Each row is a point on a tangle of strands that fork, close into loops and nearly touch. The rows are in no order.
Two points are linked if the straight distance between their rows is under 46.6. Some points are linked to none.
z_795: 1; 15; -20; -26; 12; 16; 29; 19; 34; 18; -10; 12; 2; -9; 30; -16; -15; 22; -15; 20
z_314: 8; 16; 34; -4; -9; -17; -5; -5; -11; 0; 1; 2; -16; 13; -4; 8; 10; -7; 1; 2
z_161: -12; -8; 6; 15; 14; 1; 5; 7; -21; -2; 27; -18; -19; -1; -5; 3; 26; 11; -12; -20
z_291: 12; -12; 11; 7; -18; 15; -6; -18; -5; -5; -10; 22; 22; 10; -7; -3; -7; 19; 7; 19
z_634: -5; 25; -2; 11; -13; 10; -10; 18; 2; -25; -22; 3; 25; 1; 6; 7; 32; -16; 6; -19
z_753: 15; -10; 0; 5; 11; -12; 16; 1; 12; 13; 9; 0; -19; -27; 22; -11; -1; 37; -36; -9
z_562: -4; 3; 27; 27; -11; -11; -2; -9; -14; -3; 25; -5; -9; -7; -2; 7; 12; 29; -17; -2
z_853: -4; 18; -14; -10; 4; 16; 23; 18; 27; 1; -27; 11; -3; -19; -7; -18; -6; 2; 11; -6
z_568: -14; 25; -16; 13; -11; 16; -4; 22; -1; -27; -17; 0; 17; -22; 2; 5; 24; 4; -7; -18
z_915: -6; 6; 6; -33; 18; 29; 22; 24; 11; -1; -12; -3; -15; 3; -2; 1; 11; -4; 7; -5
z_715: -11; 14; -30; 15; -8; 25; -8; 4; -12; -10; -14; 15; 29; -20; -2; -2; 9; 17; -9; 8
z_975: -4; 4; -52; 5; -8; 12; 0; -10; -16; 17; -20; 20; 21; -11; -12; -21; -8; -12; 12; 33
z_91: 15; 9; 2; -16; -2; -18; 1; -1; 2; -6; -21; 8; 8; -3; 3; -1; 11; -30; 14; -10
z_49: -3; 32; 17; 6; -9; 6; -1; 20; 14; -19; -20; 2; 0; 6; -7; 1; 21; -8; 14; -10
z_580: 16; -7; 10; 1; -4; 13; 15; 18; -9; -6; -13; 1; -12; -18; 3; -4; 17; 27; -14; -10
z_888: 1; 4; -18; -17; 6; 20; 7; 2; 26; -10; -31; 12; 15; -17; -8; -8; -10; 2; 10; -2
z_639: 28; -8; 8; 23; -10; 31; -6; 5; -1; -19; -24; 7; 23; 28; -6; 12; 25; 4; 17; -7
z_102: 2; -22; -7; 13; -9; -17; -15; -10; -14; 6; 15; -3; 12; 23; 0; 2; 7; -37; 12; -4
z_301: -15; 16; -5; -30; 10; -6; 4; 5; 22; -5; 0; -7; -1; -6; 5; 4; -15; -20; 2; 9
z_408: -5; -18; 3; -30; 13; 15; -8; -7; 0; -7; -1; -3; 6; 10; 2; 14; -9; -3; 0; 8
z_423: -9; -20; 4; 3; 7; -21; -16; -20; -3; 12; 37; -26; -23; 19; -6; 12; -10; -26; 3; 5
z_843: 8; -7; -25; -18; 5; 30; 20; 2; 2; 19; -12; 21; 16; -7; 6; -13; -15; 21; -8; 26
z_545: 2; -29; -8; -1; -5; 27; -3; -23; 2; 7; 0; 12; 21; 8; -5; -4; -17; 21; -5; 22
z_959: -19; -12; -8; 3; 3; -26; -5; -2; -12; 15; 37; -24; -12; 16; -3; 0; -21; -22; 4; 12
z_710: -7; 4; 3; 18; 7; -21; -14; -16; 11; 1; 16; -7; -16; -13; -4; -1; -10; 17; -9; -14
z_401: -5; -5; 20; -7; 13; -5; -7; -21; 5; 1; 22; -4; -11; -8; 20; 16; 2; 29; -33; 2
z_974: -9; 19; 13; -14; 0; 24; 13; 23; 4; -13; -16; 3; -1; 5; -7; 0; 13; -2; 8; -1
z_810: 2; -4; -13; -26; 9; -8; -6; -2; 12; -3; -11; -6; 3; 2; 0; 5; -24; -28; 15; 8
z_461: 12; 1; 4; 3; -6; -26; -4; -7; -18; 3; 0; 8; 4; -7; 4; -1; 13; -17; 2; -14
z_140: 16; -14; 16; 22; -18; 18; -10; -7; -4; -9; -13; 10; 19; 30; -12; 1; 10; 10; 19; 3
z_400: -4; 13; 5; 1; 2; 3; -16; -1; 20; -13; -10; 2; -1; 6; -10; 0; -10; 3; 14; -5
z_776: 17; -5; 7; -23; 11; -6; 0; -7; 18; 2; -13; -9; -20; 8; -9; 5; -14; -19; 15; 1
z_726: 15; -31; -3; -4; -11; -16; -6; -11; -15; 4; 9; -3; 4; 28; -4; 8; -13; -39; 14; 14
z_322: -5; 13; 16; 3; 1; 4; -3; 14; 0; -21; -3; -12; -18; -15; 2; 12; 22; 15; -10; -22
z_599: 4; -23; 27; 25; -9; -14; -8; -28; -3; 8; 31; -2; -22; 9; -7; 2; 9; 9; -7; -6
z_21: -7; 7; 2; 31; -8; 0; -26; 2; 16; -7; -6; -7; 3; 18; -18; -6; 1; 1; 17; -15
z_8: -13; 30; -7; -10; 3; 0; 31; 24; 5; 3; -6; 7; -7; -31; 13; -9; 4; 14; -15; -6
z_957: -9; 14; 13; 21; 3; 7; 0; 14; -22; -21; 17; -24; -17; -12; 0; 13; 32; 20; -13; -27
z_293: -5; 19; -10; -24; 11; 7; 35; 25; 22; 12; -11; 4; -5; -19; 10; -10; -6; 5; -4; 2
z_287: 17; 8; 13; 19; -14; 5; 4; 18; -4; -24; -6; -3; -12; -31; 0; 0; 14; 23; -17; -19
z_311: -15; -3; 5; 30; -4; -30; -14; -18; -9; 0; 29; -3; 1; -1; -2; 1; -2; 2; -1; -8
z_96: -13; -5; -10; -9; 9; -4; 9; 19; -1; 20; 12; -18; -20; 19; -14; -13; -21; -23; 16; 11
z_503: -7; 13; 11; -30; 21; 21; 12; 12; 33; 5; -4; -18; -27; 7; 0; 8; 3; 1; 4; 5
z_724: 19; 5; 14; 31; -13; 21; -17; 19; 4; -28; -20; -6; 12; 22; -2; 14; 31; 0; 7; -16
z_380: 17; -7; -6; -8; 3; 12; -4; -10; 11; -15; -19; 5; 26; 22; -9; 6; -13; -22; 35; 11
z_441: 5; -4; -17; -6; -9; -9; -12; 0; -6; -4; -9; -1; 31; 28; 0; 8; -16; -47; 24; 15
z_415: -3; -31; -17; -7; -7; 5; -11; -25; -8; 11; 4; 7; 22; 2; 3; 3; -24; 0; -2; 24
z_643: 6; -2; -6; 16; -13; -8; -19; -5; -15; 1; 0; 2; 34; 32; 6; 10; 8; -34; 18; 6
z_926: -8; -6; 0; -5; 4; -7; -7; 15; -11; 8; 13; -21; -12; 30; -10; 0; -5; -37; 23; 6
z_90: -13; 23; 1; -5; 2; -20; 21; 11; -3; 23; 21; -1; -10; -3; 8; -11; -23; 11; -5; 17
z_576: 5; -17; -8; -21; 11; 27; -5; -10; 5; -15; -15; 3; 20; 12; -8; 10; -10; -2; 17; 9
z_569: 5; -14; -36; -5; 2; 21; 13; -8; -20; 16; -15; 21; 17; -13; -5; -14; -6; 7; -3; 26
z_142: -4; 3; -17; 8; -8; -11; 16; 1; -26; 15; 1; 16; 10; -31; 0; -16; 0; 13; -13; 2
z_891: 8; -8; -12; 14; -11; -13; 7; -6; -31; 7; -4; 15; 11; -13; -2; -9; 15; -5; -6; -11
z_55: -12; -9; 9; 2; 9; 2; -9; 8; -23; 2; 12; -9; -1; 12; -5; 0; 19; -2; -3; -11
z_438: -29; 27; -34; 4; -6; 22; -4; 15; 1; -22; -12; 1; 20; -33; 2; -2; 6; 13; -10; -2
z_402: 4; -11; -21; 23; -8; -7; 4; -3; -10; 4; 2; 12; 3; -35; 1; -17; 1; 26; -17; -13
z_850: -19; -3; 15; 16; -1; -3; 1; -7; -6; -1; 33; -10; -6; -9; 11; 8; 1; 42; -28; -2
z_577: -11; 24; 16; -9; 11; 5; 0; 7; 27; -8; -7; -8; -22; -5; -3; 1; -1; 0; -1; -8
z_206: -14; 3; -7; 27; -3; -9; -17; -7; -11; -10; 14; 0; 14; -4; -2; -2; 7; 8; -5; -15
z_78: 0; 12; -5; -7; -6; -9; 17; 11; -13; 20; 2; 13; -1; -8; 3; -17; -13; 5; -5; 14
z_159: 7; 9; 30; -21; -5; -3; 0; -13; -7; -5; 0; 9; -6; 5; 3; 13; 4; 5; -9; 14
z_211: -2; 3; 5; 2; 3; -6; -13; -14; 23; 0; -3; 2; -5; -11; 0; -1; -20; 17; -5; -5
z_940: 10; -18; -2; -12; 5; 14; 17; 1; -3; 9; -12; 12; -1; -14; 0; -8; -2; 21; -11; -4
z_783: 3; 17; 32; 22; -16; -21; -8; -12; -14; -2; 12; 10; -1; 5; 0; -2; 6; 10; -1; 1
z_662: 21; -13; 10; -4; 14; -19; 7; -13; 12; 17; 10; -1; -33; -16; 10; 0; 1; 22; -19; -8
z_558: -8; 0; 8; -33; 14; 12; -3; -11; 15; -5; 1; -2; 4; -3; 18; 16; -7; 17; -17; 7
z_672: -20; 17; -21; -44; 18; 9; 15; 14; 36; 2; -2; -4; 1; -6; 15; 3; -21; -15; -3; 17
z_760: 19; -40; -5; -3; 3; 3; 15; -13; -2; 19; 1; 12; -3; -9; -1; -9; -12; 13; -7; -1
z_827: -8; -9; -8; 20; 0; -7; 1; 1; -8; 18; 14; 2; -8; 11; -12; -14; -8; -4; 11; -2
z_376: 4; -29; 7; -14; -4; -15; -12; -14; -10; 3; 21; -22; -14; 24; -6; 17; -15; -36; 2; 23
z_491: 8; -1; -2; 26; -7; -10; 6; -4; 2; 1; 11; 1; -9; -35; 7; -5; -9; 39; -28; -11
z_397: 5; -1; 14; 3; 7; -3; -16; -3; 7; 0; -4; -12; -20; 25; -12; 2; 15; -17; 18; -15
z_31: 2; 12; -15; -28; 1; -7; 24; 20; 4; 5; -16; 4; -8; -9; -1; -14; -8; -30; 19; 1
z_363: 0; 3; -3; -3; -9; -10; -7; 14; -15; 3; 0; -19; 11; 33; 1; 7; -5; -51; 23; 12
z_191: 23; -34; 14; -8; 3; -13; 3; -18; 1; 8; 0; 3; -21; -10; -1; 0; -1; 8; -10; -10
z_275: -10; -14; -19; 1; 5; -3; -17; -15; -12; 1; 8; 2; 17; -10; 1; -3; -6; -4; -4; -8
z_249: -5; 4; 8; 15; 0; 4; 0; 20; -27; -7; 0; -3; 9; 18; 0; 4; 38; -13; 3; -13
z_128: -19; 7; -1; 8; 3; -23; 12; 2; -4; 26; 38; -18; -20; 7; -2; -8; -32; -4; 0; 16
z_185: 25; 4; 19; 21; 1; 8; -16; 6; 10; -17; -22; -6; 12; 25; 5; 18; 38; -20; 13; -23
z_297: 0; 33; 14; 38; -15; 0; -14; 15; 10; -15; -10; -4; -5; 8; -8; -5; 11; 6; 12; -17
z_302: -2; -2; 9; -22; 12; -16; -6; -17; 0; 7; 12; -1; -6; -6; 17; 11; -14; 4; -20; 5
z_849: 14; 6; 11; -17; 5; -20; 4; -1; 13; -1; -17; 4; -19; -13; -8; -6; -1; -16; 12; -18
z_722: -13; -11; 17; 20; -1; -30; -10; -33; -6; 10; 42; -11; -19; 12; -2; 10; -4; -7; -1; 4
z_584: 0; -8; -15; -9; -10; -3; -16; -17; -15; -3; -6; 15; 31; -4; 4; 4; -10; -6; 2; 10
z_866: 5; -5; -12; -19; 10; 25; 20; 10; 21; 10; -11; 10; 4; 2; 22; -4; -10; 29; -17; 20

A fork is a point with three links, a tip a point with one. Leave the first point through the second and follow the links. Name the first fork or tip that comes.
z_287, z_580 -> z_142
z_185, z_724 -> z_311
z_783, z_562 -> z_380
z_662, z_191 -> z_249
z_206, z_275 -> z_185
z_96, z_926 -> z_423
z_380, z_576 -> z_159

A piece is two or more points that can be reached from each other along the links. Count, over all rows, the pieces, the separate loops (a circle has one, a figure eight two, a Y none), the forks (points with three links) and the tips (points with one).
pieces -> 3
loops -> 1
forks -> 7
tips -> 11
